A landscape with many valleys, sampled at points; each row gives a point and its height.
A ball rolls from a point to whichever of its 2 nearest points has the largest drop for the distance, and stops where none of them is lower. Distance is the straight distance between rows; heights are no part of it.
(628): [112 118 120  82  71 162 120 123 153 121 112  98 102  73 142 120 134 141
 164 163  89 106 118 158 113 133 128 137 180 134 180 174 131 125 126 159
 140 122 157 169  92 110  87 139 156 139 147 149 112]  height 593
(308): [ 67 165 125 144 145 117  73 109  90 105 129 127  69 155 109 143 143 148
 144 132 192 144 140  80 151 103  58 120 175  86  84 130 138  82 115  79
  80 142 141 157 143 169 120 152 116 141  99 138 147]  height 362
(842): [130 176 169  92  83 119 145  80 115 174 203 126  94 110 162 159 106 132
 143 125 114 103 116 163  53 139 135 100 131 165 123 167 134 136 138 107
 110 100 104 135 107 142 121 129 104  92 134 148  91]  height 364
(10): [142 124  94 171 156 114 174 102 132 137 173 138 187 111 153 110 161 114
 140  96 108 152 126 179 165 156 110 131 133 120 156  64 215 156 160 109
 192 150 126  62 125  94 144 185 149 137  95 127 175]  height 247
(139): [148 167 176 122 121  90 125 109  95 159 180 146 105 144 125 134  71 110
 158 115 136  96 135 112  88 113 138 115  80 161 104 113  93 138 155  81
  97  91 109 158 125 145 116 130 121  75 107 136 129]  height 258
(241): [140 107 123 162 126 164  84 132 128  88 112 116 119 129 156 135 164 141
 100 130 141 143 146  84 135 122  59 131 147  86 101 138 149 103 106 119
 154 172 142 102 143 139 175 139  99 185 135 144 116]  height 111
(286): [136 126 116 115  88 153  92 135 167 119 158 142 123 112 158 119  92 123
 136  98  93 125 117 202  94 122 168 156 107 127 146 126 108 163 152 129
 173 109 122 105  89 107 129 132 134 108 136 146 127]  height 21
(1101): [168  94 108 155 131 174  90 196 154 111 123 124 188 104 130 112 148 121
 114 113  84 142  80 117 130 159 139 167 123 127 111 118 176 125 125 146
 156 138 128 136 120 104 154 127 124 136 111 123 134]  height 315
(507): [153 113 179 109 104 156 123 181 127  97  85 105 152  87 140 124 118 106
 126  88  72 107  86 147 112 130 175 165 146 148 140 140 128 113 101 142
 114 116 112 133 136  87 134 113 123 208 155  95  78]  height 539
(351): [158 121 123 124 131  93 200 132 138 158 114 116 159 144 112 135  83 106
 109 132 112 122 111 146 116 131 187 135  87 162 146 125 127 144 130 125
  84 114  90 110 113 149 108 109 176 111 151  96 118]  height 696
(1031): [106 127 108 140 119 135 103 120 176 112 110 151  92 182 137 106 114 128
 120 122 141 116 171 138 113  93 127 133 117 110 131 120  87 118 124 131
 178 129 141 118 120 128 120 135 118 129 152 157 148]  height 328
(863): [115 136  91 156 132 114 119 117 146 132 119 143 109 152 114 113 132 120
 156 141 140 140 147 114 126  93  93 101 123 100 149 115 131 125 136 131
 180 128 135 123 134 131 125 144 150 134 131 145 162]  height 371
(340): [132  73 127 134 112 198  87 184 169  85  92  89 159 109 141 113 148 148
 111 131  89  92  77 123 148 131 102 169 155 107 140 188 115  99 123 151
 141 128 167 181 102  83 127 118 127 121 105 115 135]  height 357
(1139): [141 123 146 115 125 120  70 155 165 101 100 175 112 162 130 136  95 131
  90  84 128  82 166 134 105  97 193 159  70 125 120 106  41 159 115 113
 155 127 131  95 122 113 128 129 106 150 167 125 149]  height 157
(952): [146 154 154 122 140  61 190  97  74 162 126 103  99 170 101 119  75 114
 117 169 154  98 129  83 130 124 183 112  90 173 106 120  80 147 155  97
  73  91 120 129 120 142 118 131 160  48 125  94 116]  height 737
(203): [ 97 131 157  50  82 105 106  78 150 141  92 113  59 125 132 124  99 156
 119 134 127 104 209 169  86 135 141 145 158 132 153 156  82 127 133 121
 138 142 168 119  93 134 121 110 134 146 191 153  84]  height 429
(161): [117 102  99  65  92  99 113 112 150 140 114 140 115  90 102 108 130 129
 121  97 121 151 147 222 100 146 201 165  94 127 187 137 106 193 158 147
 169 128 112  75  82  65 132 127 183 136 181 138 104]  height 239
(736): [116  94 148  83 125 144  87 190 149  98  49 127 148 126 109 119 108 125
 105 107  97 108 124 197 124 124 202 167 126 148 132 149  44 147  99 176
  96 128 138 147 123  80 125  99 148 156 160  85 104]  height 497
(1306): [141 122 154 102 137 127  77 163 151 107  77 156 112 145 100 155 105 108
 110 106 148  86 169 128 121 100 213 135  77 136 123 108   4 188 113 104
 140 131 136 120 115  90 106 139 123 136 144  97 162]  height 153
(67): [ 56 124 165 145 145 140  75 148 161  98  95 154  90 188 144 121 121 154
  93  98 159 124 148  89 146  96 105 149 133 153  51  85  82  64  97 114
  82 130 169 134 139 209 137 115  59 114 133 135 119]  height 451
(120): [161 131 162 140 133 141 105 187 143 109 104 128 170 120  96 124 100 114
 173 126 108 122 115  72 153 122 128 138 129 145 117 109  83 106 112 122
 105 118 136 204 142 117 107 132 134 125  82 106 142]  height 510
(1056): [143 137 166 131 130 132 122 190 150 102  80 127 161 128  97 145  82 123
 147 147 111 111 112  74 148 113 173 132 145 152 134 141  59 113  99 139
  71 131 148 183 150 121 103 117 138 125 106  84 113]  height 540
(732): [123 102 129 114 161 113  86 156 147 121  67 153 121 130  85 152 134  80
 116 116 169 102 166 143 142 105 220 131  84 136 128 115  14 190 114 127
 164 128 144 115 123  53 109 160 151 179 142  84 163]  height 91
(715): [114 162 117 152 166 110 120 107  44 139 175 140  95 125 114 133 150 125
 132 129 176 156 133  91 170 121  66  95 141 103  93 106 182  94 129 106
 115 125 110 125 154 147 153 126  86 144 109 133 146]  height 161
(204): [155 124 130  78 109  87 161  90 134 157 144 124 136  74 123 119 124 100
 137  88 114 130 146 213 109 143 183 170 121 145 190 117 121 180 157 116
 166 118  90  72  59  83 108 152 177 143 169 124  98]  height 275
(80): [175 110 135 150 162 124 162 177 129 127 112 125 184 131 101 126 115 115
 119 133 111 132 113  69 143 143 127 125 101 137 108 108 160  91 120 123
  93 143 102 137 146 147 146 102 125 119 119  90 117]  height 397
(79): [100 164 141  88 104  46 157  78  96 162 143 166  71 169 119 143 129 158
  90 147 176 117 156 131  64 116 132  82 122 147 118 140 121 136 148 134
 113 121 131  96 122 158 136 123 158  98 196 139 113]  height 754
(468): [119 118 148  49  97 115  84 123 158 139  89 119  78 116 101 130  90 135
 120 124 119  93 196 177 113 132 163 147 148 134 167 149  50 146 139 123
 147 142 166 143  98  94 101 112 149 148 179 145 110]  height 449
(885): [152 128 157 175 154 146  90 210 133 106  87 143 160 151 111 119 101  94
 126  95 128 134 151  70 150 114 163 139  81 162  88  58 119  96 105 114
 127 122 103 131 156 142 150 124  85 159 114 104 127]  height 475
(898): [120 173 124 134 135  60 206  62  87 160 168 134  91 142 143 133 138 115
 115 126 139 143 161 156 108 127 106  86 119 122 164 113 143 150 147 109
 165 106  89  74 107 134 132 138 148 134 167 144 135]  height 368
(1141): [101 156 141 159 126 157  59 121 130 124 157 144  84 149 170 141 110 127
 136  83 139 126 159 148 123  97  91 137 142 145  68 102 113  89 112 112
 143 120 136 119 125 168 149 136  38 132 121 157 130]  height 394
(695): [ 91  99  70 112 108 133 137 118 186 138 105 133 130 151 122  96 122 129
 145 163 135 129 110 184 120 119 153 145 102 131 154 153  73 169 153 167
 142 128 149 152  88 120  77 109 186  28 103 148 166]  height 277
(700): [179  96 118 145 151 173 123 189 144 127 127 137 205 118 109 119 134 119
 122 133 104 145  87  87 143 159 128 133 100 138 104 122 170 108 123 130
 100 145 123 163 129 127 147  89 124  95 106 115 121]  height 361
(65): [137 127  90 157 170 138 180  77 110 187 186 137 194 126 149  96 168  99
 143 124 115 158 109 183 183 159 109 123 125 120 148  76 226 166 160 112
 163 135 139  81 142  98 151 140 155  75  85 122 185]  height 306
(908): [ 79 149 131 137 141 136  97 107 106 124 137 140  61 161 120 133 125 152
 139 124 174 141 130  92 142 101  81 105 148 114  78 134 136  85 123 125
  88 132 149 165 150 173 123 117 100 104 100 142 135]  height 344
(26): [127 135 115 107  95 107 172  82 127 142 162 119 131  63 157 115 139 115
 140 117  90 135 147 202 104 149 153 131 141 145 196 133 160 178 141 112
 171 107  90  67  88  97 117 178 160 154 167 137 115]  height 310
(1267): [149 132 130 125 150  54 206 107 116 140  94 119 133 147 103 128 115 106
 107 117 147 134 156 127 124 123 147 103 117 120 166 110 134 129 129 133
 132 130  82  73 121 134 121 136 147 172 189 108 127]  height 650
(591): [ 96 142 158 135 140 101  92 143 113  88  87 117 112 140  90 138 128 159
 116 161 153 140 142  35 141 103 106 127 169  92 129 135 106  79 114 117
  61 162 134 158 148 170 125 139 128 148 126 109 112]  height 208
(1125): [145  97 134 151 156 148 101 116  91 101 187  84 164  73 141 149 155 132
 178 159 137 122 125  79 145 148  35 130 192 121 126 154 158  95 128 115
 139 125 129 161 143 116 124 179  89 158  70 127 121]  height 213
(1049): [115 165  95 160 149  83 171  79 102 155 155 153  97 153 122 115 144 114
 142 134 149 143 157 144 126 123  93  81 115 102 139  93 144 134 147 122
 184 109 110  92 140 133 133 147 145 114 147 137 157]  height 393
(237): [131 143 132 143 121 127  69 136 138 123 146 156 108 151 128 124  86 102
 156 104 136 114 170 124 113  95 126 136 115 133 125 101  66 133 134 105
 176 106 128 128 124 126 120 153 111 142 126 134 151]  height 270
(1214): [ 81 142 117 102 104 130 147  63 100 107 129 108  66 137 183 175 182 206
  95 153 190 127 114 106 134 138  64 129 175  90 106 176 159 125  99 126
  70 144 151 122 152 180 123 127  91 161 102 171  96]  height 398
(502): [124 190 101 159 120 127 145  87  80 167 207 156 100 132 152 130 152 130
 120  95 152 150 153 176 115 141 106  84 112 147  97  88 187 140 138 123
 164 102 116  67 166 129 176 130  62 105 120 154 141]  height 777
(548): [126 176 109 139 107 127 159  86 119 165 190 177  83 161 145 147 146 143
 103 107 146 141 141 177  91 136 118  89  96 131 106 121 163 147 153 116
 170 109 117  71 149 140 157 126  98  86 148 159 135]  height 769
(956): [153 139 139 125 110 149 119 145 145 137 168 133 148 120 136 138  88  97
 153 104  96 140 109 159  96 129 164 150 105 153 133 107 109 144 139 103
 145 104  98 144 118 130 113 129 139 120 126 127 111]  height 116
(232): [ 92 135 148 149 142 139  83 167 141  96  96 148 105 196 121 126  99 145
 104 122 145 118 174  63 144  95 156 147 100 148  63  83  49  89 122 118
 106 128 159 138 150 174 128 120  65 106 134  99 163]  height 479
(813): [164  98 155 130 106 161 122 180 135  86  93 103 166 103 143 137 140 139
  91 115  64 116  88 109 121 153 157 145 122 121 134 166 163 112 106 146
 113 138 117 106 144 123 159 109 116 185 183 104  79]  height 559
(243): [ 82 167 126 130 113 112  89  78  80 115 160 106  70 120 136 157 151 139
 156 132 157 146 135 104 123  97  61 120 187  94 110 142 142 106 108  82
 108 134 119 132 138 169 117 159 122 174 112 149 131]  height 379
(1238): [ 96 105 121  65  91 140  91 133 165 110  76 115 106 122 134 108 102 139
  95 120 104  95 157 206 112 124 180 170 143 134 156 158  63 141 126 155
 145 131 151 132  90 101 107  93 142 127 176 139 106]  height 467
(791): [121 142 174 131 121 157 120 168 150 115 114 137 137 159 141 140 101 158
 105 127 107 132 111  92 114 117 131 106 130 135  77 136 138  86 113 140
  80 153 145 144 142 187 149  89  78 107 133 118 106]  height 240
(355): [165 109 139 155 150 155  76 204 149 100 111 145 178 129 108 116 103  96
 180 109 108 124  96 111 168 121 153 169 112 171 110  90  83 123 108 117
 131 116 138 204 141  86 109 141 133 125  67 109 152]  height 474
(1089): [132 134  81 155 172 167 157  88 100 207 177 150 176 115 117  87 175 100
 144 148 154 150 105 160 177 152  97  97 124 108 141 101 217 153 157 141
 137 118 168 118 159  93 145 108 152  58  67 153 177]  height 346
(950): [100 103  85 113 131  96  93 139 168 123  89 151 122 122  93 113 143 100
 142 107 135 134 134 185 135 121 180 154 132 114 168 122  67 174 118 169
 179 126 139 141  99  47 127 157 189 158 131 117 153]  height 197
(543): [154 152 175 124 118 120  83 142 128 138 168 147 127 129 133 138  64  97
 155 103 121  96 140 128  93 113 147 136  81 158 120  96  80 140 150  77
 143  89 106 128 126 135 116 138 116 119 121 133 127]  height 199
(540): [106 117  66 135 109 117 166  93 169 140 134 139 169 111 146 102 154 128
 114 125 106 189  91 212 111 135 152 138  97 120 174 119 158 193 178 150
 176 150 106  64 110 108 134 133 200  87 138 132 138]  height 172
(553): [165 101 143 146 129 124 129 112 107  95 162  90 153  66 149 136 151 126
 158 132  99 106 127  87 141 143  75 142 182 120 146 146 168 113 118 116
 155 124 105 138 124 111 124 191 115 188 111 130 115]  height 271
(114): [131 158 205 124  90 155  87 143 111 105 134  95 115 104 173 155  93 122
 147 108  86 115 123 107  98 104 133 142 153 162 122 121 106  88 126  94
 105 111 104 144 132 162 127 135  86 200 146 123  77]  height 316
(676): [119 145 142 154 153 101 104 130  85 113 139 130 113 130 113 138 145 124
 132 124 147 155 151  68 144  99  84 122 138 100  98  91 155  84 118  95
 127 142  98 121 150 169 145 137 103 174 128 130 127]  height 198
(459): [133 119 100 128 125  96 177 136 150 150  99 134 164 146  94 126  96 124
 123 187 102 129 103 113 130 131 176 119  88 147 135 149 103 137 113 136
  57 125 134 142 134 139 106 106 181  61 131  76 121]  height 711
(24): [145  94  75 157 130 148 110 168 166 118 109 136 172 128 122 116 160 126
 114 126 109 147  95 130 134 146 133 141 115  88 134 121 177 127 129 153
 183 146 131 115 130 101 157 125 147 131 123 134 146]  height 274
(1147): [103 109  64 132 132 141 164 103 184 152 105 144 139 161 109 105 137 128
 144 180 128 141  92 177 128 121 130 116 101 108 137 156 136 165 160 171
 126 128 159 149 123 131  96  86 187  17 100 152 166]  height 304
(1273): [116 106  82 120  94  95 150 109 156 124 115 119 153  85 128  99 167 125
 126 104  95 181 100 215 118 151 190 166 107 129 184 128 136 180 151 176
 168 140  98  74  99  80 137 144 190 140 155 124 125]  height 207
(430): [117 174 177  84  87 123 124 100 124 165 183 112  99  88 146 149 105 128
 164 144 115 111 134 147  65 133 139 115 155 164 160 160 102 134 139 106
 121 106 121 149  95 137  98 136 121 131 145 141  99]  height 385
(66): [133 111 105 168 122 132 150 111 123 114 169 135 162  87 171 126 158 122
 134 108  86 142 143 155 148 147 102 109 144 124 159  97 219 145 128 111
 195 134 109  53 130 103 151 189 125 171 112 135 149]  height 305
(41): [130 127 152 153 132 138  91 141 113  92 117 106 126 119 129 141 140 146
 118 134 134 148 133  56 132 119  74 128 156  97 112 138 138  83 116 106
 111 159 122 141 140 158 139 133 100 187 127 123 102]  height 164
(1167): [ 76 165 115 106 116 113 130  73  66 115 158 117  75 118 155 166 176 173
 119 153 199 144 124 104 138 128  58 127 195  85 107 157 170 120 103  93
  85 136 122 126 163 176 127 155 112 174 113 163 122]  height 395
(1015): [ 95 169 109 121 114  91 160  61 123 150 145 176  67 174 144 137 144 162
  84 127 170 119 157 161  71 107 115  97 110 119 115 143 128 135 154 132
 162 119 128  80 140 159 149 120 123 113 189 158 128]  height 761
(244): [113 182 191  92 103 100  96 109  90 156 190 132  86 131 129 150  62 128
 172 115 140  91 123 110  74 118 130 114 135 171 102 141  76 124 148  91
  73  90 116 185 113 153 108 129 107  83  99 140 113]  height 294
(696): [135 175  91 151 129 153 156 100  61 183 199 138 108 113 146 127 157 133
 130 127 150 150 120 154 142 153 109  87 130 150 104 100 195 123 128 140
 121 107 121 126 176 137 156 109  70  84 103 164 149]  height 785
(134): [115 116 133 137 134 189 112 185 170 124 105 143 136 160 134 107 111 131
 128 131 117 119 124 109 150 110 129 115 109 140  77 123 127  87 116 146
 104 141 164 163 121 163 127  80  69  56 104 135 140]  height 194
(251): [150 119 165 112 105 167 100 190 145  88  91 125 151 114 126 136  90 103
 120  82  92 119  90 165 109 127 194 175 114 162 130 129  79 134 112 145
 107 116 105 148 130  95 126 104 141 171 149  90  91]  height 519
(91): [113 168 124 110  97  88 195  65 110 166 167 124 100  94 167 142 147 138
 114 139 116 131 171 178  89 145 127  86 134 135 183 133 158 150 138 119
 173 110 100  63  96 125 129 159 142 156 187 146 108]  height 342
(954): [ 89 123 130 131 118 172 126  89 142 101 123 104  75 131 190 162 184 183
 103 107 170 109 122 118 151 122  60 137 167 114  69 153 143  93  87 120
  84 135 155 110 134 189 138 116  67 145  98 172 102]  height 380
(637): [123 145 136 135 148  96 193 125  85 152 142 136 121 163 122 133 118 130
 110 151 137 139 108 101 137 139 116  75 105 131 100 122 164 116 122 140
  87 133 111 136 166 169 153  88 136  97 144 119 125]  height 798
(1162): [141 118 114  97 120  72 199 116 143 157  92 125 136 133 106 120 115 115
  95 117 125 138 158 179 101 137 182 122 100 131 172 129 136 147 135 141
 137 127  80  43 114 114 126 121 161 166 219 118 117]  height 664
(916): [131 130 154 151 146 146  76 186 148  95  81 142 126 179 117 123  98 133
 116 113 127 132 155  67 152  96 137 136 101 144  86  90  98  89 107 136
 113 147 143 136 152 161 137 128  75 147 135 113 141]  height 504
(493): [164 117 147 159 146 132  94 201 146 107 103 141 159 136 113 129 114  82
 123  61 113 138 124 110 145 114 161 153  93 142 118  87 111 119 101 125
 167 112  98 125 151 110 153 139 113 202 124 105 133]  height 511
(23): [102  79 111 101 147  94  90 155 150 133  63 142 122 120  74 129 140  83
 141 126 159 122 168 174 150 120 211 140 102 138 147 127  51 171 100 162
 161 135 141 118 112  36 119 166 193 183 155  86 134]  height 150
(817): [133  68 127 144 115 214  90 178 159  83 128  83 135 106 186 131 176 167
 106 145  87  90 104 141 139 141  93 163 162 115 132 192 173 115 124 156
 146 112 152 127 110  95 151 137 116 135  94 145 111]  height 317
(724): [153  91  90 164 191 128 173 104 129 169 132 148 168 146  75  73 154 111
 139 181 134 157  92 108 190 158 116 118  89 120 140 113 173 148 148 125
 110 135 164 161 148 104 111 107 197  42  92 104 177]  height 365
(821): [147  87  89 148 131 173 122 156 138 110 122 129 174 122 159 145 175 148
  89 152 120 140 130 107 139 161 109 113 121  92 133 151 192 126 135 141
 173 148 129  94 140 115 164 122 126 153 133 142 115]  height 226
(880): [146  84 103 137 134 204 125 164 152 105 149 107 164  94 184 137 190 160
 111 159 109 124 103 125 140 167 107 137 136 127 140 179 201 134 138 156
 156 125 129 114 132  97 151 139 118 129  92 149 106]  height 276
(145): [141 119  97 156 166 199 134 138 122 176 137 161 159 132 108  97 149 119
 129 157 146 144 103 125 143 144 110 106  98 121 108 125 187 132 142 156
 101 129 151 167 140 121 141  75 119  49  78 156 165]  height 94
(290): [116 156 128 125 124  83 162 131 111 149  96 111 128 157  91 138  73 130
 135 185 129 116 127  71 131 132 195 112 101 159 105 137  49 130 124 122
  59 105 145 146 142 144 126 127 162  50 124  80 132]  height 724
(1034): [126 112 126 104  95 157 124 160 163 108  90 102 148 107 125 121 115 133
 136 160  83 122  92 150 125 131 145 136 155 129 157 170 100 127 112 166
 104 145 157 187  96 119  82 101 159 114 131 129 116]  height 577
(452): [181  94 149 124 163 124 201 135 101 112 156  97 181 101 137 152 138 124
 102 147 126 127 120  82 139 156  97 125 153  98 134 140 177 121 140 129
 115 150  88 128 128 147 135 135 117 176 118 104 108]  height 603
(731): [ 87 176 171 116 140 103 102 108  82 141 168 123  70 156  98 135  99 141
 167 126 156 135 126  97 109 110 106  98 144 142  95 133 103  93 139 113
  82  92 117 188 140 158 110 143 113  86 111 131 138]  height 322
(994): [125  98  76 145 145 141 157 111 151 156 111 148 164 138  86 107 156 127
 144 181 135 144  82 131 149 145 109 120 115  93 152 146 162 148 160 148
 136 141 155 158 133 111 105 100 197  46  90 133 165]  height 329
(910): [168 120 149 160 174 120 148 167 117 130 112 123 151 150  91 119  97  97
 130 125 129 133 128  62 151 121 161 126  67 162  90  76 128 102 115 114
  90 116 108 134 149 153 146 117 122 117 107  89 146]  height 431
(718): [166 102 126 157 140 113 170  98 115 116 168 110 164  73 160 130 160 123
 156 119  96 115 132 128 149 150  96 134 173 114 170 133 189 137 134 125
 170 135 107  93 123  97 123 185 129 178 122 128 133]  height 319
(1038): [132 120 118 107 131 118 178  98 109 140 129 100 142  89 117 135 141 143
 147 192 121 118 100  91 117 147  83  84 159 112 163 169 151 123 132 140
 109 146 141 172 122 137 101 107 159 117 117 129 120]  height 293
(389): [106 177 128  90  82 142 157  71 125 154 177 106  64 110 179 168 136 173
 152 150 118 107 109 159  67 139 117  96 154 159 125 185 150 136 121 143
  96 105 121 155 138 159 100 121  84 104 125 162 108]  height 339
(451): [102 115  65 105 111 117 114 124 186 130 103 140 125 137 104  96 127 124
 141 141 130 131 135 178 107 117 156 139 122 116 175 132  77 176 143 155
 181 130 146 136  87  90  94 139 191  97 132 144 160]  height 241
(906): [152 114 100 167 198 138 177  89  92 199 161 150 158 147 103  76 161  90
 130 158 149 156 109 143 195 152 111  95  87 127 134  83 187 144 152 129
 117 110 161 139 159 114 129 101 180  47 101 129 179]  height 378
(461): [164  92 125 139 120 181  94 201 170  93  97 121 185 113 110 105 135 128
 140 131 100 125  64 101 153 148 117 171 138 129 111 159 109 116 116 145
 128 145 162 211 110  84 115 121 142 102  70 113 141]  height 396
(1069): [150  88 115 147 134 179  76 212 175  91  92 141 166 136 118 103 118 120
 141 103 100 126  96 138 166 115 148 171 118 153 106 111  74 119 106 142
 144 124 159 207 115  97 117 120 131  99  72 121 172]  height 434
(788): [185  74 152 129 146 148 175 160 132  89 120  87 192  89 137 136 149 125
  95 119  90 119  98  95 130 171 124 152 141 118 138 162 169 114 114 135
 119 148  95 110 134 116 146 136 122 190 159  92  86]  height 578
(1016): [113 141 132 117 139  93 157 107  89 118 130 108 131 112  92 140 141 149
 141 181 143 125 123  49 131 116  77  83 174  88 147 155 135 103 129 129
  96 153 128 175 123 149 110 117 149 127 115 121 120]  height 269
(748): [ 86 144 109 131 134 167 109 101 117 120 127 126  81 143 155 143 158 161
 122 105 172 122 124  99 151 119  65 124 166 110  57 146 149  74 117 125
  82 140 161 146 153 180 138  98  57 113  85 165 135]  height 363
(514): [125 158 142  99 135  50 173  78  76 154 146 134  85 183  94 123 117 128
 118 163 165 114 149 105 101 124 146  77  96 154 122 126 107 148 152 113
 103  94 124 122 117 138 119 123 173  54 152 121 127]  height 747
(1261): [133 147 189 123 107 141 127 158 123 102 127 108 143 106 147 152  95 134
 124 125  94 125  99  80 113 123 129 124 146 151 110 133 138  86 116 118
  80 132 105 155 142 172 130 105 110 159 147 107  76]  height 278
(349): [ 93 129 134 131 169 100 112 137  97  97  98 113 124 139  66 123 138 154
 139 177 165 136 134   7 155 116  73 109 161  87 128 141 102  78 128 123
  74 150 131 182 154 152 111 140 139 112  92  97 134]  height 237
(1207): [142 123 151  85 101 135 120 186 160 111  70 108 172 103 102 132  97 133
 134 151  87 104 104 120 132 127 172 144 165 145 165 163  71 117  97 159
  58 146 165 185 122 112 106 108 164 125 130  91  94]  height 561
(1258): [123  99 101 147 137 181 127 141 111 106 142 119 144 137 165 152 177 169
  84 166 162 156 146  84 141 156  64 129 122  99 110 157 165 103 113 136
 145 166 131  90 155 149 177 118  81 180 119 147  92]  height 168
(1029): [122 146 189 152 102 162  46 142 121  99 142 109 101 126 181 147 100 119
 143  94 110 131 144 122 118 101 105 156 157 151  85 107 111  98 107  94
 126 122 128 133 137 167 142 150  53 190 135 144 105]  height 355
(793): [162 118  89 151 166  88 218  89 140 145 133 140 192 142 130 105 172 106
 122 106 122 161 110 164 177 161 117 137 126  92 180  80 197 169 155 131
 183 157 121  61 117  93 137 148 180 137 122 113 166]  height 179
(1078): [123 133 118 153 147 125  94  79  62 119 204  96 120  68 125 155 156 132
 192 139 171 131 115  96 161 138  34 113 188 127 121 147 182 117 117  96
 122 114 128 143 148 137 132 163  69 130  66 145 140]  height 162
(166): [ 95  86 115  76  98 128  94 170 158 112  51 104 121 114 109 109 129 136
 121 114  96 109 131 208 141 127 179 176 147 120 159 165  73 147 104 186
 125 139 157 156 103  65 116 104 149 153 155 107 117]  height 482
(39): [106 154 125 104 102 139 164  90 121 144 140 118 110 113 147 151 131 146
 147 171 117 126  99 132  97 133 110  77 145 122 137 169 151 130 128 148
 117 132 141 156 122 144 102 102 137 110 124 148 112]  height 318
(140): [135 111  69 142 152  86 195  76 150 148 133 128 183 128 125  91 179 118
 138 124 114 173  89 182 157 148 136 156 123 107 184 104 172 183 155 143
 168 164 115  94 109  93 115 145 223  96 108 123 158]  height 120
(988): [183 151 156 123 160  65 219 106  90 134  78  98 127 126 113 145 107 114
 108 118 152 134 146 121 139 116 121 119 162 106 163 126 166 138 139 140
 128 147  85  85 111 148 127 147 129 212 158 104 126]  height 635
(123): [118 155  98 145 142 152 101 103  59 144 189 116 111  92 131 144 157 147
 141 141 175 142 128 105 163 139  54 107 160 110  92 139 184 115 122 127
 103 128 136 135 161 142 148 126  54 132  69 155 138]  height 126
(1182): [113 115 140 121 115 127  71 124 167 102  79 147  96 171 138 112 103 134
 100  93 133 108 182 140 109  96 163 159 118 125 132 118  43 143 104 124
 155 132 142 102 134 126 136 127 109 180 187 135 117]  height 105
(722): [ 95 152 159  72  71 107 105  80 121 153 135 107  58  99 142 130 110 142
 141 148 136 120 188 144  76 131 128 126 181 137 160 142 103 122 137 114
 137 125 139 129 103 140 104 132 135 162 171 155  86]  height 411
(1265): [161 119 134 105 126  83 155 134 149 150 108 126 145 131 101 132 100 101
 114 109 134 112 136 171 107 125 200 148  67 153 161 126  97 165 127 131
 126 115  92  76 106 106 112 119 167 139 187 111 111]  height 679
(987): [176 130 154 121 161  77 226 105  75 132 133  96 142 117 126 151 124 118
 116 137 137 129 119  89 142 140  82 114 169  91 141 134 170 125 144 138
 116 148  93 123 112 153 122 140 121 176 120 110 132]  height 620
(1234): [152 118 135 125 106 147  72 160 168 107 145 171 117 135 154 124  91 122
 112  66 112 106 141 179 103 111 189 161  68 122 138 103  89 179 147 106
 173 116 116  87 102 113 140 131 120 121 153 149 144]  height 65
(193): [160 128 118 171 147 118 122 156 143 129 131 146 154 145 115 115 127  92
 144  85 120 147 147 115 142 116 134 133 104 128 123  75 143 118 124 114
 182 115 103 100 140 122 148 153 122 172 138 118 144]  height 546
(697): [110 123  95 148 144 175 129 139 142 152 120 156 109 160 124 107 134 130
 134 140 141 131 134 128 137 128 107 102 110 114  86 126 157 112 132 157
 122 129 148 138 145 144 131  82  92  63  97 153 159]  height 144
(1008): [ 81 128 178 140 128 145  62 132 157 101 126 149  73 182 160 118 100 136
  93  71 159 120 161 118 108  93 116 156 124 142  60  90  67  81 104  96
 120 125 158 111 134 186 137 127  52 138 141 151 111]  height 427
(929): [134 144 115 134 130 132 196  94  63 178 180 135 117 137 132 131 150 133
 122 137 137 149  99 139 144 155 111  75 117 125 106 125 203 136 134 137
 107 123 124 134 184 146 152  87 110  83 109 161 125]  height 791

Where does a ball stop that starts at each point below?
(502): (241)
(26): (140)
(507): (241)
(994): (732)
(1034): (821)
(67): (145)
(910): (821)
(430): (241)
(351): (241)
(637): (821)

Call two points neighbours if one is among the 2 nearest of the other. Go from one point of each pair to the other, from neighbour to neighbour, staying as low as possible. Name the highest point that can't be avoided.
(286) / (732): (1139)
(241) / (140): (718)
(241) / (123): (676)
